Each row is a point on a landscape with many valleys, with its height.
A ball rolls from a point to whichever of its 6 nearest points has the largest drop for the distance, and stops where none of them is lower. Distance is the straight distance between rows; heights are no part of it.
Ramug h=0.18: [ -9 -20  -8  -5  -1  -9  -9  -4  21  16  19   0 -22 -12   0  -1  -4 -14
  16 -19  14 -21   7   5   4  -9  18  10   0  -2  19   2  -5  -4   5  17
  11   1   5  11  12   0 -12 -18  29  -9]
sozip h=3.80: [-25  42 -31   4  29   9  -1  16  28  25  15  -1 -40  10 -41   9  -6   8
  37  -5 -32 -28  44  13 -13  -1 -11 -36   2  -2  32 -28  27  10 -12 -48
   4 -31  37 -16 -17   8  15 -34  10 -38]
Musop h=6.05: [ 30 -37  14 -14  -7  -8 -10 -33   6  -8  -8 -10  -2 -17  43 -17   1 -32
 -10 -29  15  13 -34   5   7 -15  19  41  -5   4 -18   9 -27   1  23  51
  -7  18 -11  -4   7  18 -34  14  10  23]
dupu h=1.56: [ 20  -4  10  -3  -5   5   2   1 -27 -29 -40   4  49  -5  18 -11   3   5
 -24  22  14  18 -34  -7   4   2  -1  19  -4   4 -37  17  -6   8   5  17
 -14   9 -18 -12   6 -13  -6  28 -23  13]
lodu h=6.06: [-24  18  -3   1  -1   6   3  13   9  15   5   4 -12   4 -23  11  -4   4
   9  -4 -15  -7  17   0  -7   0  -7 -27  -2  -2  12  -5   8   3 -10 -27
  11  -5  11   8   5   2   9 -16   2 -10]
lepa h=3.85: [-19   1 -20   4   6  -5 -10   8  31  25  25   5 -37  -9 -19   7  -8 -11
  30 -12   9 -31  22  17   1  -5  11  -4   1  -2  31  -4   3  -4   3  -3
  12 -15  23  12   4   0   2 -25  25 -20]
kom h=8.82: [ 16 -40  26  17 -21 -24 -14 -31  29  12  43 -10 -43 -22  23 -14   2 -35
  10 -49  29   5   7  13  11 -10  17  54  -4 -12  11  -6 -34 -24  19  50
 -12   5   2   1   7  18 -34  -3  34  10]
vada h=4.47: [ 13 -21  12   1 -26   3  12 -17 -19 -10  19 -12  10 -38  26  18  23 -20
 -60 -12  -9  66   4 -16 -17  13 -20  35   0 -23  -6  -6 -23 -34  27   8
 -22  24 -25  18  23  24   9  14  -3  24]
kap h=6.04: [  1  -7   6  -7 -14   5   9   1  -6  -5  -3  -1  14 -11   0  13  13  -6
 -25  -5  -3  14  -5 -18  -7   5  -6   7  -4  -6  -8   0  -7  -4   4  -1
  -5  16 -13  11  12   1  -1  -5  -6  14]
sizi h=0.99: [  6   6  13   2 -13   8  11   6 -26 -16 -23   2  43  -4   7   3  10   9
 -25  19  -3  26 -27 -16   0   6 -11   8  -8   1 -27   7   1   4   0  -5
  -8   9 -16  -2   6 -13   6  11 -25  14]
zutil h=5.09: [ -5  27  17  11  -6  10   6   6 -40 -18 -36   5  45  17  -6  -3   2  30
  -2  42 -25  20   3 -16   9  19 -28 -19 -10  11 -27 -12  21  21 -22 -30
  -2  -5  -3 -11 -11 -16  26  25 -31   1]
Vutir h=6.23: [-19 -14   1  13 -15 -13  -8  -2  35  18  47  10 -35 -19  -8   7  10 -12
   7 -27   2 -14  30  13  -1   2   8  16   5 -16  22  -5 -10 -28   4   3
  -2  -3  10  24   9  15   3 -26  29  -6]
vavo h=3.37: [ -4  32  -7   1  26  10   0  13   1   2  -6  -4  -4  30 -20  -8 -23  19
  32  15  -9 -26  10  14   6   4   3 -33   5  11  14  -2  26  16  -9 -22
  14 -17  14 -15 -24 -17   4   1   0 -14]
Zoz h=6.21: [-24  -5   1  12 -23  -6   2   9   8   7  34   6 -16 -19 -17  28  19  -3
 -17 -16 -10  13  30  -5 -13   5 -13  -1   8 -19  10  -6  -9 -21  -7 -15
  -6   8  -4  30  15  25  13 -18   0   0]
zom h=4.59: [ 10 -26  15   0 -21  -2  -2 -18  -1  -4  17  -6  -3 -27  17   9  15 -29
 -35 -23   1  29   3 -11  -4   2  -6  38   2 -14  -2  -4 -23 -23  20  21
 -12  21 -21  13  14  19 -13   3  11  19]
ladug h=0.97: [ -6 -19  16  15 -30 -14   4  -9  18   4  59  -1 -24 -29   6  18  27 -13
 -28 -33  -8  27  22  -6  -6   7  -5  30  11 -33  13  -6 -22 -46   9   4
 -22  10 -10  25   6  31   6 -13  18  11]
Bedez h=2.18: [-16  20 -28  -2  30   6  -5  12  27  22  13  -3 -33  17 -25   5 -16  -2
  41  -2  -2 -38  19  19   3  -2   9 -25   2   6  34  -7  14   7   3 -16
  16 -25  27  -6 -12  -6  -3 -27  15 -24]
labap h=4.61: [  6  15  10   3  -1   8  -1   4 -37 -18 -37   0  44  14   0 -11  -3  26
   1  44  -2  11  -6  -8  13  11 -16  -7  -3  14 -27   2  18  22 -14  -8
  -3  -2  -6 -18  -4 -17   6  35 -32   5]
radi h=2.48: [-16  37 -36  -1  41  11  -4  12  29  24  12  -6 -38  23 -36   4 -17   3
  45  -1 -18 -41  30  20  -3   1   0 -32   5   1  35 -20  23  13  -3 -37
  10 -33  35 -18 -22  -7   5 -33  15 -37]
bagup h=0.96: [-13 -20  19  17 -28 -28   5  -8  38  20  80   7 -42 -19  -7  13  29 -13
 -20 -48 -19  25  23   0  -8   8   2  31  10 -34  24 -10 -25 -50   5  -1
 -20  -4  -1  24   7  29  12 -25  21   6]
Bar h=4.66: [ 29 -28  17 -14 -12   5   5 -27 -20 -22 -21   0  30 -21  42  -4  11 -27
 -57 -10   2  54 -34  -2  -5  -1   3  45  -6   1 -28  13 -21  -9  29  35
 -11  20 -24  -2  12  12  -6  26 -16  28]
Komo h=1.53: [ -2  10 -25   0  33   5  -6   7  20  12   0  -5 -23  23 -13 -10 -29   0
  43   6   7 -45  -6  19   5  -5  19 -22   3  14  28   7  14  11   3  -1
  17 -21  27 -13 -21 -19 -10 -15  14 -20]
pifi h=3.76: [ 28  -5   5  -9  -2   2  -4  -2 -30 -27 -52   9  56   2  29 -20  -1   3
 -13  33  20  11 -37  -2  15  -6  -2  18   1  12 -44  16  -2  19   0  25
 -15   8 -19 -18   5  -5 -11  41 -32   9]
zise h=4.31: [  2  23   0   3  17  11  -2   9 -16  -9 -20  -3  14  29  -6 -15 -18  23
  25  31   3 -15   2   9  12   4  -3 -22   3  18  -4   5  23  19 -10 -10
  10 -11   4 -20 -18 -21   1  23 -11  -5]
talek h=3.70: [ 21 -38   1 -19   7 -19 -15 -27  19   2   2  -7 -20 -10  38 -24  -9 -23
  17 -29  33 -21 -27   6  10 -22  32  31  -7   5  -2   5 -25   9  16  55
   2   7   0  -4   0   6 -31   2  21  11]
zoram h=1.97: [  9   8  -3  -4  13   1  -1   9  -9 -11 -21   0  11  19   5 -17 -18  18
  18  25  19 -20 -19   8  12  -7   9 -16   7  11 -10  16  13  21  -4  10
   5  -2  -3 -17 -12 -17 -13  20  -7  -4]
kub h=2.52: [ -3   0  -4 -10   6   2  -2   7  10   4  -2  -1   0   8  -5  -5  -8   2
  12   3  11 -19 -13   1   4  -5  16 -10  -2   3   6   9   3   8  -2   7
  12  -1   2   1   1 -12 -11  -7  10  -3]
sel h=5.11: [-22  32   3   4   5   5  11  17  -6  10  -6   7  -6  14 -32  10   5  19
   2   0 -35   8  30  -5 -12   5 -20 -41  -6  -1   6 -21  22   5 -19 -48
   9 -12  12   1   0   6  32 -15 -11 -11]
buzef h=4.25: [-13  40  15  10   5   8  10   8 -34 -10 -26  12  28  25 -16  -5   7  41
   0  36 -44  12  28 -14  -3  20 -28 -38  -6  11 -14 -27  34  15 -26 -56
   1 -18   5  -7 -17  -7  51  13 -24  -6]
Gili h=5.14: [ -5 -13   8   2 -23  -1   4  -5  -1   1  21  -1  -3 -21   0  17  17 -13
 -27 -15  -2  19  10 -12  -8   4 -13  20   2 -14   0  -4 -12 -20   5   5
 -11  21 -17  21  15  16   2  -8   5  13]
ganom h=5.20: [ 17 -16  11 -13  -9   5   3 -12 -11 -18 -17  -1  26 -16  21  -1  15 -15
 -35  -7   6  26 -27 -12  -4  -1   0  27  -5  -1 -23  10 -17  -3  17  21
  -8  21 -19   5   9   2 -10   6  -8  21]
Nub h=3.83: [  6 -21  14   4 -26   0   6 -12  -7  -5  28 -10  -2 -34  17  16  23 -21
 -46 -18  -5  46  11 -14 -12   7 -18  33   4 -24  -1  -7 -21 -35  18   7
 -20  23 -21  19  16  25   0   7   3  17]
Sibi h=4.44: [ 20   4  -1  -3   1   7  -4   1 -38 -20 -49   3  50  14  16 -18  -4  16
   5  46  13   6 -18  -8  18   2  -9   1   2  17 -33   9  10  25 -11   8
 -10   3 -10 -23   0 -14  -5  46 -33   4]
gedub h=1.39: [  2  -4 -22  -6  25   2  -7   3  21  16   5   1 -25  12  -5  -7 -27  -5
  37   0  19 -42 -10  15   5  -6  29 -11   1  11  27  12   4   9   5  10
  19 -15  17  -6 -13 -17  -9 -18  20 -19]
Zupe h=5.48: [ 21 -29  15  -6 -14   3   3 -26  -7 -11   0 -10   6 -27  30   4  15 -30
 -39 -22   2  40 -16  -8  -7  -2   0  43  -4  -6 -13   2 -22 -17  27  29
 -14  25 -23   7  12  19 -16  14   2  26]
lide h=1.99: [ 19   6 -16  -3  27   4 -12   3 -10  -9 -22  -4   4  34   5 -26 -30  18
  35  33  21 -37 -12  15  17 -10   8 -21  11  23   1  13  16  21 -12  11
   7  -6   5 -29 -22 -18 -12  27  -7  -9]
lovog h=3.34: [ 27   4 -12  -7  21   8  -6   0 -28 -14 -39  -2  24  35   6 -27 -24  20
  32  48  18 -18  -7   5  18  -1  -2 -20  12  31 -15  10  21  32 -18  10
   4   2   2 -29 -14 -20 -11  46 -21  -2]
rus h=1.80: [ -3  14 -11  -2  23   5  -5  10   7   0  -9  -5  -4  25  -7 -12 -23  14
  30  19   9 -30  -7  14   7  -4  13 -25   5  11  11   9  18  14  -7  -2
  16 -13  10 -14 -15 -22  -4   4   2 -15]
lepug h=4.67: [-12  -3   2   8 -21   0  10   8  -8   1  20   0   0 -20 -10  29  21  -2
 -34  -9 -10  31  17 -16 -18   8 -22   1  -1 -19   3  -5  -9 -18  -3 -16
  -7  14 -10  26  14  17  14 -12  -7   9]
kosu h=3.22: [  6   1   4  -9   0  -1   0   3  -5  -9 -17  -2  17   3   6 -11  -7   9
   4  11  13  -9 -26   0   6  -7  11  -5   0   5 -16  15   1  11   1  13
   4   6  -7  -4  -2 -14 -13   9  -2   5]
Tudek h=5.01: [ -7  17   4  -5   2   5   4  12   0   1  -7   2   7  15 -11   0  -6  11
  11   9  -2  -8  -6   2   3   0  -1 -21  -4   8  -3   7  14   9  -7 -13
   9  -2   2  -4  -4 -13   1  -1  -5  -2]
Vafi h=6.47: [-32  25  -7  11  -6  -3   3  22  11  18  12   7 -24  -3 -36  25   8   8
   2 -13 -30   4  41   2 -16   1 -16 -35   3 -10  15 -13  12  -1 -18 -42
   6  -8  15  12   8  17  22 -21  -3 -14]
foves h=3.25: [-16  31 -21   0  24  10   1  17  19  16   4  -3 -25  16 -29   4 -20   5
  35  -2 -21 -26  20  16   1  -2  -3 -35   0   6  24 -14  23   9  -6 -31
  13 -22  27  -6 -11  -3   5 -26   9 -25]
Luzo h=4.45: [  4  10  10   0  -6   9   3   6 -22 -18 -29  -1  38   3   2  -9   4  16
 -11  22   7  12 -21  -9   5   5  -5   1  -3   5 -26  11   6  12  -3  -2
  -6   5 -11  -8   1 -18  -1  18 -23  13]
Bida h=5.24: [-21  47  -6   4  16   4  13  19   0  15  -5   4 -12  20 -40   3   5  25
  10   2 -47  -6  42  -3 -21   6 -18 -50   3  -1   9 -31  33  12 -23 -62
   4 -22  23  -7  -8   9  37 -17  -7 -20]
Rapal h=5.67: [-30 -10   1  23 -25 -25  -1   0  48  25  70  16 -45 -20 -19  13  22  -6
   0 -40 -15  -3  34  13  -7   6   6  14  11 -27  30  -8 -15 -39  -2 -10
  -7 -13  18  29   6  27  18 -32  23  -5]
bomed h=6.08: [ -7  35   9   4  10  11   9  12 -18  -7 -21   4  14  29 -14  -8  -7  32
  17  29 -24  -5  19   1   6  14 -16 -34  -2  14  -8 -12  29  19 -16 -38
   8 -13   7 -11 -18 -14  25  13 -13  -9]
Tob h=6.26: [-10  -7   2  -7 -12  -1   0   1   6   8   9   1  -3 -12  -7   9  10 -10
  -8 -12   3  -2   2 -10  -2  -1   2   4  -1  -6   3   2  -4  -6   1   6
   2  11  -6  16  13   3  -5 -13   9   4]
pugu h=5.17: [-25 -12   6  20 -28 -14   0   3  25  12  57  10 -29 -22 -14  21  23  -4
 -15 -28 -11  13  29   1 -13   5  -3  11  11 -27  19  -7 -16 -37  -2  -9
 -11   2   2  31   8  27  14 -23  12   0]
dopu h=4.07: [-18  41  11   9   7   4  16  14 -15   5 -15   9   8  22 -30   4  10  31
  -2   8 -47  11  34 -10 -16  16 -25 -45  -5   4  -3 -30  31   7 -28 -61
   7 -18  11   1  -7   2  43  -7 -18 -10]
mut h=2.21: [ -7  16  17  11 -15   9  12   9 -32 -15 -19   3  42   1  -6  11  13  19
 -29  23 -16  36 -13 -23  -3  17 -27  -5 -13  -2 -23  -4  -1   3 -11 -28
  -7   0 -13   2   1 -12  22  10 -34  12]
tav h=7.62: [ 18 -38  21   7 -22 -10 -11 -33  13   0  27  -9 -24 -26  27  -4   7 -36
 -14 -38  13  21   1   1   6  -5   8  50   0 -12   3  -3 -29 -26  21  44
 -14  17 -11   3   7  25 -29   7  24  17]
zopub h=4.60: [  8  17   6   4   3   9  -2   3 -34 -14 -35  -2  38  23   1 -15 -12  30
  14  48   0  -1   0  -5  18   9 -14 -18  -3  22 -22   3  22  26 -17 -11
   2  -3  -1 -24 -12 -18   6  37 -25  -1]
fet h=6.66: [ 19 -30  11 -11 -12  -3  -6 -26   0  -7  -5  -8   2 -19  32  -8   9 -30
 -23 -26  13  19 -27  -3   1  -6  14  37  -3   0 -14   7 -19  -5  18  39
  -8  21 -15  -2  10  15 -26  10  10  23]
Nede h=1.24: [ 11  -4 -15  -8  27  -3  -8   3   8  -2  -9  -3  -5  19   9 -20 -24   8
  31  12  22 -42 -24  16  12 -13  28 -12   7  13   8  20   4  16  -1  23
  12 -10   8 -15 -17 -19 -17   4   9 -13]
bodok h=4.22: [-13  11   6   9 -18   6  17  11 -20  -5  -4   4  19  -7 -12  28  16   7
 -33   5 -16  38   4 -28 -17  14 -30  -8 -11  -8 -11  -9  -5  -5  -8 -30
  -3   5  -7  16  12   1  24  -7 -29  11]
Bafa h=3.53: [-15 -14  -9   5  -5  -9  -9  -1  28  20  31   7 -32 -17  -7   4   2 -11
  12 -17  13 -22  21  14   3  -5  14  13   2  -7  24  -2  -4 -12   3  10
   7  -4  12  20  11   5  -4 -23  29 -12]
puv h=2.81: [-19  31  16  12  -5   5  18  15 -27   0 -18  10  22  13 -20  15  13  28
 -16  14 -36  27  17 -20 -10  18 -31 -29 -12   0 -13 -20  14   5 -24 -50
   1  -9   2   3  -5  -5  35  -2 -27   1]
zaz h=7.54: [-27  12  -7   9 -14   0   0  17  10  13  19   7 -17 -10 -25  24  10   3
  -1 -13 -17   0  32   0 -11   1 -15 -20  -5  -9  14  -7   4 -10 -12 -27
   4   0   5  19   9  17  13 -21   2  -7]
Dopa h=6.50: [-33   3 -11  13 -10  -9  -6  13  31  22  36  10 -34 -15 -25  17   9  -3
  10 -19 -10 -13  35  10  -7  -1   1  -6   5 -14  26  -4  -1 -19  -7 -14
   4 -11  18  22   9  19  13 -27  15 -15]
Vuk h=1.63: [ -1 -16 -17  -9  12 -10  -9  -6  25  16  15   2 -27  -4   1  -8 -13 -10
  27 -12  24 -40  -3  13   6 -11  26   6  -1   5  23   2  -8   1   7  20
  16  -5  15   5   4  -9 -12 -18  28 -11]
Sekur h=9.00: [ -5 -24  14  13 -21 -14  -8 -15  27  12  50   4 -34 -23   4   3  12 -22
   1 -33  12  -2  22   6   4  -2  12  37   3 -17  18  -8 -22 -27  10  24
  -6   3   0  16   8  15 -11 -15  34   2]
nagiz h=3.24: [-17   6   0  12 -26   1  18  13 -23  -2   6   3   8 -16  -8  38  26   9
 -40  -1 -18  47  15 -26 -25  14 -39  -7  -5 -16  -6 -11  -9 -18 -11 -37
 -10   9 -11  22  14  15  27  -7 -26  11]
netu h=1.54: [ 27  -6 -29   0  42   4 -14  -2  -2  -4 -16  -6  -6  45   6 -27 -41   7
  49  28  28 -57 -14  25  20 -20  22 -18  18  27  11  24   4  18  -8  24
   8 -15  12 -31 -34 -18 -18  16   0 -15]
Kalav h=4.41: [-22  19 -17  -3  11   5  -2  15  19  17  11   7 -27   5 -26  11  -9   2
  23  -6 -12 -18  20  10  -2  -4   0 -27  -1   0  23  -7  17   3  -8 -23
  16 -14  18   4   0   0   6 -20   7 -18]
lev h=3.58: [ 19   2  -5  -7  12   0  -5   4 -20 -16 -36  -3  28  19  13 -24 -18  17
  20  35  25 -16 -22   4  18  -9   2 -11   8  16 -22  17   9  24  -9  19
   0   2  -5 -22  -8 -15 -16  35 -19  -2]
Dodi h=6.86: [ 28 -26  13 -18  -2  -6  -7 -24  -2 -19 -25  -3  15 -11  43 -16   4 -19
 -19 -13  18  10 -41   2   3 -16  19  35  -1   1 -31  16 -19   5  20  44
  -8  17 -17  -8   5  11 -25  23   0  22]
paf h=5.65: [-23  44 -15   0  18   7   1  18  14  20   5   1 -24  17 -40   8  -5  13
  21  -3 -38 -15  38   7 -13   2 -12 -44   0  -1  20 -25  28   8 -16 -49
   9 -26  23  -8  -9   8  22 -25   1 -25]
vad h=5.34: [-12 -17   6  11 -23  -8  -1  -2  15   4  39   3 -17 -28  -5  16  19 -11
 -20 -22  -1   9  22  -6  -7   4  -3  17   5 -21  11  -4 -17 -33   4   3
  -8  15  -9  22  15  20   3 -16  17   4]
saloz h=1.48: [ 22 -10 -37   5  48   2 -15   2  15   5 -14  -4 -16  46   0 -22 -46   2
  54  15  27 -68 -17  30  14 -19  31 -15  17  26  26  20   4  16   2  23
   9 -29  23 -26 -39 -20 -18  -2  11 -21]
nedad h=4.19: [ -1   6  10   4 -19   9  13   5 -27  -9 -12   0  38 -10   1  23  19   4
 -42  11 -11  43 -14 -23 -11  14 -26   3 -10 -10 -19   1  -8  -4   2 -21
 -12  11 -17  11  12  -6  18   0 -27  16]
damam h=6.68: [  5 -13   4 -10  -4   1  -2  -4  -3  -7  -4  -3   9 -11  14  -2   7 -10
 -13  -8  10   2 -18  -9  -1  -4  11  15  -2   1 -12  10  -9   3   8  22
  -2  16 -14   4   9  -4 -13   0   8  13]
tid h=0.43: [  8   3  -3  -7  15  -1  -3   7   3  -5 -12  -3   1  15   1 -16 -18   9
  21  12  16 -22 -22  10   9  -8  16 -15   5   8   1  13   8  13  -3  13
   9  -3   0 -12 -10 -19 -14   6   5  -3]
zovu h=4.65: [ 11  -3  13  -8  -9   3   6   0  -8 -14 -19   2  28  -7  10  -3  10  -3
 -24   4   6  13 -26 -13  -2   0   1  10  -4  -1 -21  15  -7   2   7  11
  -6  15 -15  -1   6  -6  -6  10 -10  14]
fulad h=5.49: [ -6   1   3  -9  -5   3   3   9   0   0  -3   2   6   0  -6   5   1   0
  -3  -1   4  -3 -12  -7   1  -2   5  -8  -6   0  -4   6   1   3  -1   0
   8   8  -4   7   7  -6  -2  -6   0   5]
Sasa h=4.05: [ 12  -6  10  -6 -13   6  11  -3 -19 -14 -13   1  32 -15  10  10  17  -6
 -43   4  -2  33 -24 -18  -8   7  -9  21  -6  -5 -23   8 -11  -7  11   5
 -11  16 -20   7  11  -4   3   5 -17  19]
Dasi h=0.56: [ 12  10  -1  -4   3  12  -3   0 -44 -18 -52   1  51  21   6 -21  -9  26
  14  57  -1   9  -8 -12  19  14 -20  -7  -4  30 -28  -2  22  33 -19  -3
  -1   0  -3 -28  -3 -22   6  47 -35   2]
Fal h=1.34: [  9  -6 -25  -5  33  -4 -12  -1  14   4  -6  -2 -17  29   4 -15 -32   2
  42  11  23 -51 -19  23  11 -13  29 -14   7  16  23  17   4  14   3  19
  13 -17  18 -17 -20 -20 -17  -6  15 -18]
rur h=1.94: [ 20 -24  -1 -19  12 -14 -10 -13   8  -8 -14  -3  -2  -1  31 -21  -7  -8
  10  -5  30 -25 -34   4   8 -19  29  13   1   6 -11  19 -15  14   9  41
   0   7  -5  -8  -5  -5 -25   6  13   2]
zuz h=1.93: [  4 -24  16  10 -26  -7   3 -12   5  -3  41  -6 -13 -31  12  15  22 -20
 -34 -24  -2  31  17  -7  -7   5  -6  37   6 -24   5  -5 -23 -37  11  14
 -16  17 -16  20  12  24  -5   0  13  12]
kat h=6.72: [ 18 -46  16   5  -8 -22 -16 -35  22  11  24  -8 -38 -21  31 -19  -3 -34
  15 -44  33  -6  -6  10  11 -17  22  48  -7  -1   5  -3 -29  -8  21  57
  -6   5   1   1   7  16 -39   1  32   7]
dopit h=4.46: [-10  -8   3  15 -31  -5  16   1 -15  -5  29  -3   7 -35   3  36  32  -3
 -53  -8 -14  58  18 -23 -26  15 -33  14   6 -29  -5  -9 -16 -35   7 -19
 -22  13 -20  32  24  25  28   2 -14  11]
fav h=5.38: [-15  40  -9  -3  26  10   5  13   4   7  -6  -4  -8  28 -27  -3 -12  21
  28  10 -28 -18  23  11  -1   6  -6 -40   3   9  13 -19  33  11 -12 -41
  12 -17  19 -16 -18  -9  19  -7  -2 -19]
Soti h=2.85: [  2 -27  -4  -8  -3 -14 -11 -14  20  13  20   0 -29 -12   9  -9  -5 -19
  18 -22  25 -25   2   7   5  -9  23  19  -2  -1  15  -1 -12  -2   9  29
   9   4   4   5   9  -1 -17 -14  32  -4]
sas h=5.85: [ 11 -22   8 -16  -8  -3  -4 -15   5  -3  -2  -4  -2 -15  19  -6   5 -19
 -11 -17  17  -2 -16  -6   1  -6  14  25  -4   1  -8   5 -14  -2  10  32
  -2  18 -13   3   9   7 -21   2  14  14]
napog h=5.79: [ 32 -40  21 -17 -11   1  -7 -39  -3 -13 -12 -10   3 -20  48  -9   7 -37
 -31 -28  11  37 -35   4   4 -10  14  47  -8   5 -21  10 -27  -8  28  53
 -11  23 -17  -3  10  22 -31  22   2  26]
falir h=0.79: [  9 -21 -10 -12  16 -12  -9  -6  17   6  -2  -1 -16   4  15 -14 -16  -9
  22  -7  28 -33 -24  10   8 -14  30   1  -2   8   9  11  -7   7   5  31
  11  -1   5  -4  -5 -12 -20  -6  20  -5]
bomi h=7.08: [ -5  18  11   4  -1   7   8  12 -14 -11 -18   0  23  11  -9  -2  -3  18
   1  19  -4   6  -6  -8   3   9 -10 -19  -6   5 -16   1  12  11  -8 -20
   4   0  -3  -8  -5 -17   6   9 -14   2]
kedib h=4.89: [ 22 -24  11 -10 -14   6   7 -23 -16 -15  -2  -7  18 -31  28   9  18 -28
 -56 -10  -3  57 -16 -14  -9   6  -7  40  -5 -11 -16   4 -20 -18  31  19
 -15  24 -28   8  19  17  -2  15  -9  25]
bupe h=3.05: [-15  12 -13  -7   9   3  -4   9  15  15   7   2 -18   6 -15   4 -15   0
  21  -1   2 -23   5  10   2  -4  10 -18   0   6  18   2  10   5  -1  -7
  15  -9  12   3   0  -9  -5 -18  13 -13]
zitu h=2.86: [ 25 -12  -8 -12  18  -6 -11  -2  -2 -14 -24  -3  11  11  26 -23 -16   7
  19  16  32 -29 -34  11  16 -19  24   1   8  10 -15  22  -5  19   2  31
   0   4  -9 -18  -8  -9 -20  22  -3  -1]
Muzes h=4.55: [ -3  -3   2   1 -20   8  15   4 -19  -6   5  -4  19 -21   0  26  23  -7
 -44   0 -10  40  -2 -23 -15  10 -23   9  -4 -14 -14  -4 -10 -15   4 -15
 -10  16 -19  19  20   8  14  -5 -18  15]
mes h=1.20: [  8 -13 -19 -11  28  -8  -9  -2  19   8   2   0 -22  14   8 -18 -25  -6
  34  -2  25 -48 -20  17   7 -14  33  -1   6  10  21  13  -6  13   5  29
  16 -12  13  -8 -10 -17 -15 -13  20 -14]
zet h=3.48: [ 25  -8  12  -6 -10   7   6  -8 -27 -30 -35   6  52 -12  31  -7  10  -5
 -43  18   7  33 -41  -3   2   1   2  33  -4   2 -38  19 -13   5  15  21
 -15  14 -22 -12   7  -1  -4  28 -25  17]
vol h=2.88: [  8 -25  -3 -15  -2 -11 -11 -16  15   8  11  -2 -20 -11  17 -11  -6 -17
  12 -21  22 -22 -11   3   7 -14  27  20  -4   0   6   0 -13   3   7  36
   6   6   1   4   7   1 -21  -8  27  -1]
Neno h=4.40: [ -2  12  11   3 -11   7  11  10 -18  -9 -17   3  31   2  -5   9  14   9
 -18  10  -6  19 -12 -14  -4  10 -14  -7 -10  -3 -18   3  -1   6  -5 -13
  -1   6 -12   5   5 -12   7   2 -19  11]
foled h=0.12: [-27  26 -31   4  24   4  -4  15  36  27  16  -3 -42   6 -33   9 -13  -3
  40  -8 -16 -32  35  20  -4  -1  -2 -23   5  -1  34 -16  17   5  -4 -31
  12 -30  36  -6 -10   2   5 -32  14 -34]
teb h=4.84: [-13  36  14   4   5   9  12  13 -18  -1 -19   4  15  23 -18  -4  -1  31
   6  20 -33   4  21  -2  -1  14 -21 -38  -7   9  -8 -18  31  15 -21 -45
   7 -13   5  -8 -14 -11  30   4 -16  -6]
lebo h=1.68: [  7  13 -30   6  46  10  -9   8  16   6  -6  -8 -19  44 -15 -13 -36   6
  52  16   5 -54  -1  27  12  -4  17 -21  10  21  26   8  17  15   0  -2
  15 -30  25 -26 -36 -23  -9 -10  11 -22]
Pebif h=1.32: [-16  26   9  18 -14   0  18  13 -34  -1 -14   9  23   1 -19  28  21  28
 -35   9 -41  49  17 -32 -26  16 -42 -24 -15  -7  -9 -26   2  -2 -29 -56
  -3  -8  -2  10   5   7  42  -7 -38   3]

Call two points neighbours if one is among the 6 nearest of the other. Go from one point of each pair to the other, from neighbour to neighbour, staying as low as possible. Name the highest point that can't be avoided.
bagup / foled -> dopit
Ramug / sizi -> pifi
Dasi / Ramug -> lovog
foled / tid -> Bedez
Ramug / falir -> Vuk
sizi / Pebif -> mut
tid / falir -> Nede
